Points on a hilly landscape, in no order, each with its height.
A climber steps from a point to the highest of its 3 nearest points, and stops where none of them is higher. Distance is the straight distance between rows; heights are no part of it.
j_955: [152 131 129 137  87 147 130 156  94 147 134 130 115 117  89 118 146 146
 159 147 116 110 108 120]  height 464
j_466: [190 154 136 140 126 169 160 189 113 182 112 127 110 117 132 133  77 119
 146  96 108 131 111 129]  height 555
j_869: [ 93 108  97 134 110  94 111  76 118  78 152 148 121 116 120 123 170 157
 106 204 157 139 139 169]  height 494
j_859: [168 138 129 120  96 155 141 119  89 119 116  92 125 129 103 132 124 156
 176 144  99 119 122  79]  height 396
j_600: [148 146 153 150 142 161 186  63 136  90 129 107 133  96 171 150  82 115
 152 126 137 156 115 125]  height 718
j_294: [114 116 121 127  99 100 110  48 114  69 152 144 123 132 116 142 160 165
 137 177 125 119 134 134]  height 522
j_569: [ 73 115  80 114 154 109 123 106 141 115 119 170 154 131 118 153 156 111
  84 173 149 136 172 205]  height 300
j_118: [111 113 100 120 104 108 108  74  98  72 154 128 141 138 107 138 168 156
 126 195 119 120 144 128]  height 355
j_748: [175 172 139 129 137 171 160 191 121 180 117 118 128 129 148 120  77  96
 144  69 120 134 120 139]  height 630
j_967: [ 82  85  80  49 169  89  93 211 167 168 131 130 121 168 158 124 163  94
 100 100 185 126 118 130]  height 492
j_143: [163 159 129 100 131 149 134 193 137 211 113 124 131 166 155 120 101  92
 135  56 109 109 123 138]  height 529
j_797: [101 117  89 107 138 118 101 207 138 172 134 157 132 138 118 132 161 110
  89 128 140 113 131 149]  height 537
j_409: [127 122 121 127  86 123 125 113  91  97 141 128 124 124  97 124 157 170
 151 174 120 118 126 102]  height 645
j_587: [166 122 186 147 139  85 146  80 166  59 145 100 111  78 148 109  96 125
 145  94 129 164 101  62]  height 622
j_752: [134 133 109 123 125 138 120 198 123 193 124 146 129 138 109 130 145 110
 103 112 116 107 132 142]  height 598
j_862: [ 69 109 132 150 175 122 112 136 179 176 124 169 135 153 149 136 132  98
  86  90 141 113 156 187]  height 527
j_998: [157 121 153 147  96 137 139 116 107 116 139 117 116 102  95 116 136 163
 148 136 114 118 109 106]  height 406
j_389: [163 159 137 140 131 187 163 161 110 159 109 107 126 120 133 124  91 116
 147  96 107 135 118 129]  height 665
j_498: [111 124 100 125 105 127 117 147  97 125 138 149 125 127  92 130 168 137
 128 177 123 112 136 140]  height 736
j_649: [ 76 127  79 123 147 118 106 133 123 121 122 153 146 136 108 135 154 119
  87 164 139 136 163 174]  height 451
j_747: [ 88 117  78  94 138 107  99 189 123 133 126 149 137 138 106 123 162 115
  94 167 140 138 149 144]  height 475
j_35: [184 126 145 121 106 128 143 133 112  90 126  88 107 106 122 121 118 149
 183 123 126 138  89  38]  height 540
j_386: [150 167 145 129 157 177 146 167 135 183 100 119 136 143 167 115  73  94
 121  61 112 126 142 152]  height 699
j_371: [123 153 128 138 130 168 137 134 117 157 113 124 144 144 128 133 117 115
 132 114  86 121 144 152]  height 657
j_401: [174 144 140 121  95 154 150 160  98 138 118 116 116 122 101 121 121 148
 165 130 111 122 101 104]  height 448
j_693: [ 82 111 112 159 135 122 116 136 149 144 127 169 139 114 107 127 151 123
  84 149 140 131 144 190]  height 304
j_808: [163 129 162 180 132 162 173  80 141 107 127 113 115  78 154 119  75 129
 147 116 139 156  91 146]  height 696
j_375: [120 121 113 123  85 110 108 138  91  97 164 140 109 117  99 106 172 157
 133 187 137 112 121 116]  height 420
j_301: [162 152 128 122 115 173 143 150 103 137  99  97 124 117 114 128  98 139
 166 132  99 130 116 104]  height 447
j_612: [174 120 154 121 123 106 154 119 138  65 131  70 107  99 143 110  95 132
 169 107 123 159  98  25]  height 584
j_356: [125 150 126 135 111 152 137 101  96 114 110 117 141 139 105 134 131 141
 140 146  95 128 135 120]  height 539
j_329: [ 94 139 107 138 137 142 111 143 140 171 116 156 145 142 110 134 141 112
  97 120 116 129 148 175]  height 551
j_929: [171 137 176 136 171  30 136  57 173  48 133 106 135  90 165 128  91 109
 143 102 125 161 145  49]  height 668
j_141: [ 73  58  96  65 166  99  96 202 178 184 151 133 106 173 168 134 156 106
 117  97 205 111 102 115]  height 385
j_617: [148 122 148 120  92 100 124  84 100  87 128  98 129 120 123 114 132 173
 170 141 114 123 115  57]  height 175
j_27: [145 135 133 132 102 149 133 123  98 123 120 118 122 123 100 124 132 141
 157 147 104 123 116 111]  height 599
j_244: [181 137 135 118 127 138 144 218 142 223 123 142 117 152 131 128 102 108
 116  68 126  99 120 141]  height 449
j_944: [143 121 166 125 109  87 116  70 115  61 142 109 126 139 122 121 132 166
 163 123 114 127 127  58]  height 3
j_645: [116 148 142 138 146 161 127 155 150 192 112 148 143 160 136 119 114 104
 103  84 112 108 139 164]  height 578
j_379: [ 32  87 115 110 193  89  98 131 191 147 131 152 143 175 180 136 145  98
  82 106 181 130 154 192]  height 362
j_912: [179 128 172 120 102  74 121 135 128  76 147  89 113 109 122  92 130 156
 172 103 128 132 107  19]  height 30
j_50: [157 141 158 161 115 178 163 139 114 154 109 129 117  97 124 123  97 139
 145 112 121 138 103 138]  height 676
j_780: [157 124 153 122  79 110 120 113 106  95 156 114 115 113 109 108 151 172
 164 133 114 109 110  71]  height 264
j_101: [101 136 122 166 115 138 138  70 133 127 113 157 130 122 114 139 139 141
 113 152 124 122 147 195]  height 419
j_753: [ 65  88 107  80 168 112  95 174 161 167 136 136 136 174 156 121 160  91
  96  91 160 112 140 135]  height 333
j_354: [117 153 143 151 140 161 141 113 128 154 108 137 153 138 139 134 109 120
 120 105 111 124 147 182]  height 656
j_75: [156 155 157 157 136 181 171 108 128 133 109 107 141 106 146 135  85 122
 137 110 120 141 124 147]  height 725
j_650: [ 77 126 100 127 149 122 109 130 145 146 116 156 147 147 127 147 148  96
  79 140 135 127 156 181]  height 353
j_616: [120 112 120 120 102  95 101  53 107  63 157 133 131 143 108 129 165 158
 130 183 112 113 136 108]  height 431
j_116: [ 74  98  95  89 171 106  84 201 158 171 134 136 130 152 141 126 167  97
  84 109 162 121 128 146]  height 533
j_290: [156 134 159 165 125 167 164  99 115 120 115 120 124 104 126 126  99 135
 142 122 122 146 102 139]  height 697
j_767: [ 98 129  94 113 138 129 100 163 119 145 123 143 138 140 109 127 160 112
  99 155 129 133 151 159]  height 524
j_572: [140 124 124 118  80 107 110 123  93  95 159 112 112 126 101 110 172 176
 159 153 130  96 112  71]  height 209
j_117: [203 171 119 110 120 175 182 190 118 150 105  81 113 103 143 140  78 103
 179 112 115 137 108  98]  height 640
j_588: [ 69 104  97 120 161 103 101 154 146 136 127 170 138 130 115 125 158 108
  72 148 160 145 149 186]  height 452
j_32: [187 146 143 145 119 185 184 166 118 144 126 104 102  91 146 127  67 116
 157 111 118 149  97 120]  height 580
j_674: [124 124 120 118  99 104 131  23 109  81 137 140 138 133 127 160 153 161
 132 172 117 114 146 128]  height 583
j_913: [195 155 152 139 108 171 172 192 105 168 121 125 115  90 125 137  90 125
 151 112 130 127 101 123]  height 499
j_396: [150 128 149 123 114 106 134  36 115  63 128  91 139 129 134 143 128 160
 149 143 114 125 134  79]  height 526
j_293: [ 96 111 110 142 109 120 112 108 116 109 147 164 119 111  99 123 157 143
  95 185 148 128 136 173]  height 405
j_855: [112 112 119 134  89 105 102  91 114  81 165 147 101 117 103 114 173 162
 122 179 123 116 133 124]  height 386
j_737: [ 71 103  97 130 173  91 102 150 163 129 127 154 146 124 133 137 140 104
  75 144 171 154 153 201]  height 438
j_963: [107 101 123 130 149 130 109 199 167 202 145 175 127 145 132 133 142 111
  89  73 142 111 134 157]  height 538
j_700: [136 154 155 149 133 152 160  54 125  98 103 114 136 114 148 148 100 140
 160 134 118 139 121 127]  height 698
j_657: [166 123 182 134 112  53 107 100 133  65 159 108 120 110 121  85 127 160
 143 107 124 130 124  43]  height 192
j_837: [ 44 111 105  95 193 101 101 120 191 136 126 147 151 171 179 143 144  90
  81 106 163 126 159 175]  height 312
j_384: [141 153 163 167 132 169 163  89 121 128 101 133 144 119 141 129  88 128
 134 119 118 134 122 164]  height 717
j_315: [155 155 124 114 123 147 131 200 126 198 112 130 129 138 115 140 115 110
 135 106 104 108 126 140]  height 505
j_485: [ 60  97 101 106 187  90  99 162 164 151 134 148 140 150 143 126 155  96
  73 120 177 144 147 166]  height 450
j_81: [100 127  53  96 114 118  98 156  91  92 133 126 130 133  92 131 172 126
 118 212 145 136 156 127]  height 338
j_83: [150 136 164 131 115  93 136  20 129  63 135 105 144 122 153 147 113 159
 154 129 118 131 128  88]  height 558
j_733: [106 131  75  97 134 106 103 205 123 160 133 142 127 136 100 129 169 108
  94 162 130 121 138 146]  height 504
j_420: [ 91 109 113 146 108 110 129  77 131 104 130 169 126 110 110 142 159 151
 102 183 137 120 133 181]  height 434
j_132: [137 143 137 148 117 170 138 148 117 166 107 134 139 127 123 125 106 127
 124 106 121 122 125 145]  height 649
j_185: [ 67  96 105 112 175 108 100 191 162 168 132 154 125 150 143 119 148 103
  86 106 164 132 134 164]  height 553
j_496: [171 126 168 159 118 164 166 123 128 106 147  93  96  82 144 118  86 135
 157 104 134 156  81 104]  height 666
j_166: [158 143 152 155 141 175 181  93 125  98 125  90 125  95 159 132  78 108
 156 111 124 162 105 115]  height 730
j_550: [ 81 119  72 111 126 106 109 101 116 100 131 144 139 128 114 147 160 133
  92 201 157 134 163 174]  height 429
j_242: [117 141  73 100 118 126 110 166  98 145 132 132 128 149  83 134 161 122
 122 175 110 118 150 125]  height 458
j_236: [105 129 119 131 103 130 131  44 115  94 129 150 141 131 113 158 152 159
 120 175 119 110 149 161]  height 644
j_159: [140 164 141 149 144 184 146 134 122 166 100 122 145 138 146 132  90 106
 123  98 102 133 135 158]  height 669
j_739: [167 135 147 120 108 106 119  80 111  63 137  86 134 135 130 126 133 161
 176 136 117 126 124  44]  height 65
j_259: [162 133 170 150 118 101 147  42 142  73 151 102 130  92 156 128 106 153
 146 121 124 140 104  92]  height 647
j_681: [165 133 138 121 118 161 154 112 110  92 103  83 123 121 131 130  98 140
 174 127 118 142 108  70]  height 509
j_624: [ 73 110 108 117 166 115 106 154 159 165 126 149 136 162 136 137 140  93
  76 110 135 121 156 168]  height 430
j_503: [175 122 177 135 133  93 140 117 152  61 147  87 104  93 143 105 104 129
 157 107 126 161  97  36]  height 607
j_266: [122 122 128 136  93 131 127 113  92 117 131 129 123 126 102 116 149 160
 138 166 111 116 130 116]  height 444
j_723: [ 99 138  90 110 138 133  98 176 130 164 120 141 136 149 115 129 153 108
 104 132 119 110 143 145]  height 585
j_125: [141 146 154 154 123 170 156  76 119 111 112 119 143 118 122 133 104 140
 144 125 106 137 116 146]  height 707
j_317: [113 133 109 113 140 138 108 170 134 182 118 147 134 150 114 128 147 105
 110 111 110 121 141 152]  height 632
j_997: [173 151 142 153 123 173 149 191 113 184 117 136 124 106 127 121  93 123
 131  97 124 125 110 142]  height 500
j_722: [ 93 111  87 128 112  94  94  99  94  71 170 142 115 127  99 117 171 156
 113 213 152 133 145 145]  height 519
j_935: [104 120 100  92 142 114 102 195 144 191 122 139 124 172 133 126 154  92
  91  98 135 107 134 134]  height 507
j_972: [108 123 129 136 148 138 111 180 150 192 126 153 137 155 127 113 143 106
 104  81 126 106 136 167]  height 592
j_84: [151 131 172 140 107  73 125  32 134  67 147 115 136 114 142 126 126 160
 149 120 118 138 128  86]  height 593
j_12: [ 77  92 112 126 173 118 106 174 178 187 140 163 123 150 142 126 141 103
  78  97 155 120 137 158]  height 497
j_95: [ 87 109  94 139 107 106 118  94 112  88 146 138 118 127 105 131 168 152
 110 192 133 128 139 152]  height 483
j_648: [152 152 133 148 130 182 153 145 118 159 111 122 144 118 127 130 104 132
 139 113 113 135 128 135]  height 661
j_819: [ 53  75  92  76 184 109  86 171 180 147 141 132 125 179 179 126 152 102
 111  94 187 128 122 132]  height 296
j_29: [ 80 142  90 130 137 123 121  82 134 120 114 158 158 138 128 160 145 124
  93 163 127 116 168 178]  height 398
j_181: [138 140 164 186 141 179 171 119 130 150 113 141 137 112 139 119  76 125
 127  94 118 145 123 181]  height 663
j_776: [105 144 117 138 132 151 123 129 110 148 112 135 144 145 113 129 136 132
 115 146 103 112 146 156]  height 589
j_412: [167 121 185 148 109 121 148  68 134  85 141 103 113  96 132 114 108 151
 152 106 125 144  93 100]  height 671
j_760: [190 127 142  97 121  99 141 133 130  65 111  68 107 114 148 117 103 128
 189 122 130 138  98   4]  height 506
j_829: [155 162 126 124 130 167 138 179 122 196 111 130 135 155 142 123  91 101
 135  85 102 114 135 142]  height 512
j_342: [182 142 148 144 116 181 173 152 113 132 116 110 112  88 130 131  78 126
 162 109 124 150  93 115]  height 601
j_297: [ 87 152  96 119 132 149 113 125 121 147 110 137 147 144 112 132 147 114
 103 145 106 125 156 155]  height 502
j_696: [ 82 113  90 115 159 114 105 171 132 140 128 160 132 122  95 124 150 111
  85 157 146 136 149 163]  height 479
j_823: [195 144 140 133 101 172 172 181 110 149 115  97 104  91 123 126  88 130
 170 114 125 141  98 105]  height 627
j_846: [ 52  86 113 133 176  90 107 146 194 157 125 171 135 144 151 138 143 102
  74 110 166 132 151 190]  height 397
j_187: [173 128 148 144 102 162 157 131 107 128 124 106 113  97 121 112 101 155
 158 122 117 135  82 105]  height 626
j_436: [173 130 177 135 122  68 122  64 142  61 142 102 137 103 137 115 115 153
 154 113 115 150 125  49]  height 457
j_37: [ 74  87 110  87 164 120  94 175 173 172 149 142 115 185 165 124 151  96
  95  74 160  94 126 140]  height 302
j_145: [161 127 169 134 129  81 126  45 126  53 132  87 131 116 148 125 102 151
 160 116 118 142 118  58]  height 528
j_234: [167 126 181 133 145  63 133  73 168  43 135  96 127  98 159 120  95 119
 157  94 134 162 128  41]  height 641
j_625: [132 122 146 133 102 107 123  53 107  78 143 126 120 128 122 133 150 166
 140 155 111 120 123 102]  height 332
j_647: [107 122 129 117 145 143 114 155 157 189 120 144 140 190 167 123 123  91
 106  64 121 101 152 147]  height 559
j_357: [146 160 107  99 127 137 122 193 128 194 111 127 131 155 127 133 125 101
 135  99 101 112 133 133]  height 503
j_828: [137 121 164 164 100 145 146  71 134 111 128 134 123 101 123 129 125 157
 140 131 123 133  98 152]  height 625
j_740: [168 172 136 132 146 182 161 186 118 169  95 105 136 143 151 124  81  91
 148  83 111 141 133 133]  height 667
j_98: [114 127 123 153 120 157 129 139 129 160 127 150 138 121 108 127 136 138
 114 138 119 123 140 166]  height 490
j_400: [104 129  96 126 115 141 116 116 101 113 128 132 140 140 103 141 159 138
 129 185 114 119 153 132]  height 542
j_768: [104 139  63  67 140  98  88 193 109 150 131 120 121 149 100 137 164 107
 104 165 123 130 152 136]  height 433
j_487: [152 148 147 142 125 159 141 185 128 202 128 147 136 141 135 124 111 114
 124  77 120 115 130 154]  height 498
j_551: [127 137 136 149 133 164 134 126 125 163 107 138 155 136 119 132 112 126
 119 116 101 111 138 157]  height 643
j_974: [139 141 100 103 100 143 116 163  90 143 115 124 133 138  90 132 153 138
 146 156 106 106 135 122]  height 604
j_53: [121 114 115  82 137 116 112 201 152 204 128 147 120 176 145 137 137  99
 115  59 132  85 124 128]  height 541
j_150: [176 121 172 134 101  95 126 107 115  82 151 101 114  91 113 102 113 167
 172 111 120 138  92  49]  height 31
j_147: [ 90 129 126 149 136 142 121 103 134 148 112 161 151 144 114 137 136 130
  99 141 127 121 143 178]  height 432
j_811: [ 85 134 130 122 159 139 114 128 156 174 117 155 149 182 154 130 132  95
  98  83 124 104 156 174]  height 545
j_786: [ 90  99  91  99 156 102  96 212 158 162 135 155 125 133 118 121 154  98
  82 126 176 139 127 164]  height 489
j_328: [176 162 141 130 119 166 161 175 101 170 104 110 117 119 114 137 106 117
 155 117 106 123 116 115]  height 662
j_816: [138 139 131 129  90 151 132  99  86 106 118 107 130 135 100 141 133 159
 159 153  97 118 126  90]  height 467
j_407: [150 131 155 127 132 102 144  28 137  57 121  92 133 107 166 143 106 137
 161 110 125 149 119  71]  height 552
j_52: [ 83 112  87  97 164 114  95 183 141 166 130 152 139 138 107 133 163  94
  83 133 139 126 151 161]  height 482
j_14: [102 119  77 114 112 110 109 156  89  98 142 133 112 122  84 113 175 134
 106 208 143 133 143 141]  height 383
j_340: [135 144 111 131 117 153 116 165 103 160 126 138 129 131  95 124 148 133
 127 145 113 114 130 133]  height 706
j_494: [153 148 146 163 139 182 153 149 133 169 109 139 130 120 143 119  71 108
 123  74 123 134 134 160]  height 672
j_653: [172 123 157 102 129  98 134 113 131  58 121  69 104 113 153 119  97 122
 176 112 124 150 115   7]  height 543
j_750: [ 71 127  84 106 179  87 104 109 161 132 114 153 158 153 142 160 149  99
  81 154 147 143 174 199]  height 271
j_227: [ 91 119  93 133 119 103 115  75 123  95 127 155 140 128 121 149 162 139
 111 192 132 128 148 167]  height 454
j_956: [104 114  74  67 161  87  89 218 136 171 126 134 128 155 123 127 165 103
  91 119 156 130 131 134]  height 416
j_626: [138 129 111 115  91 130 121 177  95 146 132 136 109 121  85 130 154 140
 134 166 108 105 127 122]  height 548
j_961: [132 141 132 104 138 139 123 201 143 209 127 143 119 173 150 123 116  98
 116  62 129  98 131 138]  height 554
j_563: [184 121 154 134 113 150 170 150 130 104 144 101  96  78 146 114  92 139
 165 116 138 148  74  74]  height 637
j_206: [ 78  86  99  99 169 109  95 197 174 185 142 152 122 163 151 124 155 109
  92  81 179 125 123 149]  height 648
j_932: [169 129 194 153 136  63 158  49 155  65 150 107 123  90 157 113  99 131
 146 102 124 161 107  88]  height 621
j_718: [138 130 144 156  98 154 132 131 110 136 120 133 124 109  97 116 132 146
 148 135 112 124 112 123]  height 544
j_177: [164 137 164 116 144  88 130  61 141  46 121  77 134 119 155 124 105 137
 161 120 120 143 119  38]  height 501
j_968: [ 85 118 126 144 155 133 109 146 162 180 129 169 137 168 146 121 133  99
  93  83 131 115 160 175]  height 535
j_921: [125 123 143 142  84  99 120  40 124  89 143 139 122 119 123 140 147 161
 133 164 124 123 130 141]  height 459
j_497: [113 150 157 156 159 166 143 108 146 158 106 148 156 149 161 139  93 100
 112  81 119 125 157 183]  height 653
j_631: [117 123 144 170 118 151 136  96 127 144 119 153 126 123 109 126 128 142
 112 131 129 126 129 177]  height 435
j_795: [166 126 180 145 144  75 146  47 159  54 146 101 126  92 165 125  91 127
 149 110 130 162 108  63]  height 628
j_565: [ 96 119 111 138 149 126 106 181 140 167 131 164 126 142 112 122 148 113
  84 123 130 120 134 175]  height 477
j_508: [174 138 134 113 103 118 135 118  97  89 119  78 114 116 116 115 118 158
 187 143 113 126 110  42]  height 460
j_751: [167 134 164 141 119 168 159 122 113  99 127  92 112  98 144 124  86 140
 169 115 128 148  82  92]  height 658
j_533: [102 109  82 107 134 101 110 203 108 143 137 161 116 119  88 121 163 117
  96 174 157 134 134 148]  height 455
j_468: [149 129 162 165 113 133 157  56 136 102 128 129 119  94 141 129 107 148
 147 121 134 146  97 135]  height 646
j_941: [162 128 182 146 122 129 152  93 132  77 142  93 107  85 146 115 103 137
 156 100 131 159  81  75]  height 691
j_881: [139 120 173 133 105  50 112  29 139  70 171 129 121 116 133 115 149 168
 132 142 111 122 127 105]  height 488
j_535: [174 128 179 131 132  61 117 107 148  58 150  96 125  99 138  87 108 136
 154 102 126 154 121  27]  height 375
j_451: [178 133 162 122 157  75 127  95 150  30 134  90 137 103 159 117 106 117
 151 106 124 153 131  23]  height 547
j_774: [125 126  97 109  85 112 104 158  82  97 157 121 107 127  85 124 171 158
 143 191 124 114 128  99]  height 379
j_529: [ 46  65 112  90 195  97  97 148 196 153 142 141 126 166 180 129 142  98
  95  95 199 134 131 158]  height 227
j_685: [167 144 161 168 135 201 185 145 135 141 116 105 120 102 159 123  58 104
 137  97 129 151 111 153]  height 745
j_827: [159 159 141 146 140 189 171 100 115  99 101  89 135 111 151 146  76 120
 162 122 116 149 114 109]  height 723
j_447: [ 89 130  75 112 122 113 117  77 106  90 125 150 138 131 113 159 164 135
  99 211 137 128 162 170]  height 439
j_621: [129 132 140 164 115 149 144  64 128 124 117 146 136 121 125 139 120 147
 121 147 119 123 133 171]  height 423
j_999: [103  84  92  66 137 111  92 200 171 194 133 131 106 195 164 139 160  95
 133  87 166  87 110 114]  height 354
j_448: [123 124 150 170 135 161 130 164 139 186 128 156 140 132 125 120 115 120
  99  92 125 112 130 168]  height 567
j_762: [193 140 139 123 101 152 162 151 112 107 124  86  93  98 131 123  91 132
 183 124 126 134  89  73]  height 613
j_668: [ 92 117  83  70 147 107  89 208 154 180 137 131 115 174 135 132 160  90
 101 103 138 112 132 129]  height 476
j_907: [101 114  72 110 111 108  95 107  85  69 145 128 132 134  99 133 170 159
 123 221 139 125 157 123]  height 732
j_917: [168 129 184 140 135  51 126  53 147  52 145 107 131  97 154 124 103 143
 150 104 120 150 125  60]  height 600
j_131: [ 94 127 146 172 132 135 127 114 155 165 113 168 147 140 133 134 125 114
  90 118 134 119 155 205]  height 629
j_545: [ 94  68  93  84 172  86  97 220 173 184 138 148 110 152 144 127 157 105
  95 104 193 135 108 149]  height 743
j_840: [ 91 118  63  97 131 110  98 127  93  97 121 125 144 133 101 139 168 121
 104 203 130 134 165 146]  height 263
j_692: [149 168 152 154 155 180 166 114 123 124 109 117 141 116 155 135  68 102
 132  94 119 142 137 163]  height 714
j_404: [118 143 151 167 149 169 145 127 142 166 112 151 146 134 136 130 104 120
 119  89 117 128 140 184]  height 660
j_924: [ 73 119 102 143 160 114 110 112 157 142 114 168 143 128 123 144 147 116
  85 150 149 128 159 202]  height 311
j_380: [148 160 148 155 146 183 188  81 120 101 118 103 129 106 171 143  71 105
 146 117 130 156 119 153]  height 686
j_138: [183 134 138 106  98 122 134 136 106  99 117  76 106 111 119 125 103 145
 191 134 116 126 101  43]  height 521
j_69: [174 128 161 129 110 136 148 120 115  94 127  91 106 104 129 123 111 155
 173 117 116 144  98  59]  height 523
j_821: [130 148 112 127 119 155 131 161 112 173 117 134 139 153 111 137 138 117
 122 116 101 115 132 143]  height 670
j_44: [ 92 117  81 128 129 113 102 144 102 109 133 149 128 122 100 125 168 134
  94 196 149 135 144 160]  height 402
j_727: [194 120 163 110 120  97 139 127 126  70 128  78 104 114 141 109 110 138
 179 121 127 138  96  12]  height 532
j_405: [185 124 149 126  84 131 148 152 108 115 135  98 107  86 123 109 122 156
 172 116 129 126  84  71]  height 579
j_163: [124 123 115 141  97 138 122 146 103 134 133 141 119 109  84 126 150 154
 126 157 120 115 119 130]  height 608
j_813: [153 142 164 178 153 190 180 108 135 150 111 129 143 104 168 127  60 107
 127 100 126 133 133 181]  height 684
j_940: [ 62 108 121 112 186 111 108 121 189 158 128 159 149 174 174 146 136  98
  86  94 155 115 157 174]  height 326
j_729: [155 129 179 138 101  92 122  75 122  69 150 103 123 108 119 106 128 165
 158 115 117 131 106  64]  height 6
j_620: [ 79 120  88 121 141 124 109 125 112 118 127 144 132 127  98 137 161 121
 101 193 143 126 151 168]  height 414
j_589: [158 138 166 159 139 157 171  68 145  87 127  88 111  98 174 147  75 118
 147 118 131 157  99 116]  height 715
j_517: [188 161 138 136 121 171 173 180 110 164 111  96 110 112 129 134  83 115
 172 111 120 138 101 112]  height 652
j_144: [110 110 116 151 106 135 118  99 118 127 129 155 135 121 104 134 153 148
 116 155 120 127 134 164]  height 393
j_403: [141 138 130 137 114 167 134 168 113 174 115 136 128 132 107 125 119 129
 134 116 111 120 120 139]  height 650
j_424: [123 146 128 139 128 152 147  66 114 135 104 138 151 142 135 164 125 141
 125 140 112 123 143 167]  height 410
j_959: [116 136 119 143 105 152 127  90 109 127 116 131 148 131 100 136 141 145
 135 156 110 126 130 139]  height 491
j_562: [110 128  85 110 105 126 100 126  93 110 142 124 136 139  89 132 161 145
 137 179 121 118 141 120]  height 487
j_479: [157 134 164 145 129 148 155  69 138  75 125  89 133 104 158 130  90 140
 165 115 122 157  99  78]  height 702
j_332: [130 128 154 146 100 131 123  87 105  98 137 123 116 109 109 117 140 168
 143 149 110 130 115 111]  height 374
j_456: [ 52  87 105 126 187  81 100 171 188 161 140 158 137 133 147 127 143 104
  63 110 187 145 151 184]  height 404
j_90: [ 99 145 118 131 128 136 128  97 115 140 109 145 156 142 114 151 128 128
 109 146 117 114 167 162]  height 493
j_678: [164 144 137 136 111 147 128 202 123 206 128 155 126 117 107 131 128 119
 119 103 122 110 127 143]  height 517
j_779: [159 149 152 148 138 184 164 157 124 178 111 126 132 128 148 114  81 109
 127  87 114 131 129 155]  height 679
j_868: [ 87 129  71  80 153 110  88 183 133 149 125 144 141 158 113 131 163  97
  91 146 127 127 151 141]  height 437
j_486: [127 121 145 135  95  81 122  19 117  72 146 136 133 132 118 135 146 171
 141 163 111 112 132 102]  height 269
j_606: [170 130 152 117  96 119 130 104 102  91 136  98 123 115 116 109 129 163
 176 136 112 120 102  59]  height 357
j_746: [171 129 186 140 160  39 129 104 165  43 147 102 132  89 154 111  93 106
 145  97 132 165 132  28]  height 614
j_307: [137 159 155 162 152 171 147 123 131 178 109 136 159 132 145 124  81 107
 120  92 114 137 138 170]  height 664
j_103: [111 111 107  94 144 106 104 210 162 215 143 151 107 166 145 130 146 102
  95  77 156 100 115 135]  height 531
j_107: [128 114 114 126 125 131 111 213 134 207 133 153 120 135 115 125 141 116
  98 106 128 100 132 158]  height 561
j_593: [124 104  96 104  79 107 100 162  83  85 172 131  94 113  92 101 183 155
 132 202 158 113 128 113]  height 411
j_870: [ 96 119 124 157 121 127 130  87 138 121 131 163 129 117 107 135 142 145
 109 160 130 124 138 179]  height 412
j_605: [ 43  88 105  77 193 105  98 141 185 149 132 137 143 178 181 138 154  90
  89  91 180 121 137 148]  height 224
j_330: [199 174 134 124 126 169 180 209 127 177 111 102 106 126 156 138  66  82
 154  90 118 130 122 124]  height 564
j_453: [166 146 115 114  93 151 137 163 102 151 111 112 125 129  93 128 116 142
 179 137 100 117 115 109]  height 446
j_70: [172 123 173 125 123  85 119 108 117  73 145  92 119 116 129 107 119 159
 167 108 115 133 113  39]  height 75
j_725: [ 95 130  87 119 113 120 116  82 107  93 127 145 136 146 108 149 152 137
 115 185 111 131 157 160]  height 440
j_879: [154 134 145 162 117 169 143 141 107 166 114 137 116 107 107 121 112 136
 136 120 119 114  99 141]  height 611
j_475: [115 116 143 145  90 113 115  62 108 101 150 135 125 117 118 118 156 166
 120 160 133 122 121 135]  height 369
j_852: [106 140 155 158 155 143 129 116 162 175 118 167 149 155 156 130 107 105
  98  84 126 113 157 188]  height 642
j_864: [115  98 136 138  84  73 110  52 110  71 171 134 111 125 109 112 164 177
 125 179 133 118 137 141]  height 441
j_889: [149 128 106 103  79 122 109 123  84  94 135 108 119 144  98 128 158 163
 167 170 107 103 132  64]  height 94
j_986: [144 167 140 146 129 183 162 104 111 126 104 109 142 127 130 139  89 124
 151 114 106 143 124 120]  height 719
j_237: [184 164 121 123 133 187 178 166 119 135 100  86 112 113 148 134  77 106
 178 117 111 158 113 102]  height 636
j_417: [117 106 119 139  88 118 118 114 108 108 153 143 109 109 102 111 170 157
 120 175 135 117 117 130]  height 400
j_925: [115 124 121 126  95 114 119  75  96  80 138 131 135 130 101 134 159 165
 144 178 124 120 134 116]  height 373
j_381: [117 138 142 130 105 131 141  41 114  97 120 130 144 131 125 146 139 145
 138 162 118 118 129 141]  height 765
j_390: [ 69 123  93  97 171 113  93 145 159 160 124 148 152 172 144 141 153  93
  82 117 140 125 158 164]  height 339
j_97: [143 135 154 155 105 132 148  55 124  95 132 115 129 109 133 130 113 161
 136 135 117 134 116 120]  height 623
j_74: [ 75  94  85  69 172 106  91 193 168 166 134 130 121 174 154 125 167  97
 104 101 173 125 120 136]  height 415
j_423: [130 122  95 110 107 127 114 195 106 155 132 153 112 120  84 118 156 135
 125 163 132 109 123 144]  height 536
j_123: [118 137 129 111 143 158 128 171 141 202 116 141 134 180 157 124 121  97
 113  53 105 104 145 150]  height 568
j_318: [ 91 114  77 107 105  79 111  44 107  61 155 148 136 130 134 157 164 163
 117 225 143 133 159 152]  height 474
j_457: [138 138 143 152 117 162 139 103 105 122 118 115 135 115 116 127 119 143
 154 128 111 135 118 119]  height 677
j_769: [ 84  90 114 145 162 123 111 163 167 175 133 165 130 131 126 126 138 103
  87 103 145 121 149 191]  height 508

For each start below, name the point where the climber stops.
j_944: j_35
j_486: j_381
j_852: j_779
j_412: j_166
j_533: j_317
j_123: j_317
j_497: j_779
j_747: j_317
j_318: j_907
j_448: j_779
j_647: j_317
j_293: j_907
j_457: j_75
j_739: j_35
j_780: j_35
j_751: j_166
j_407: j_166
j_354: j_779
j_762: j_166

Call two points neighbours if one is among the 3 nearest of the other. Go from one point of each pair to the other, from neighbour to neighbour, staying as high as possible. Name the lowest point that can't be avoided.
j_795, j_227: j_725
j_35, j_776: j_297
j_776, j_409: j_266
j_340, j_498: j_626
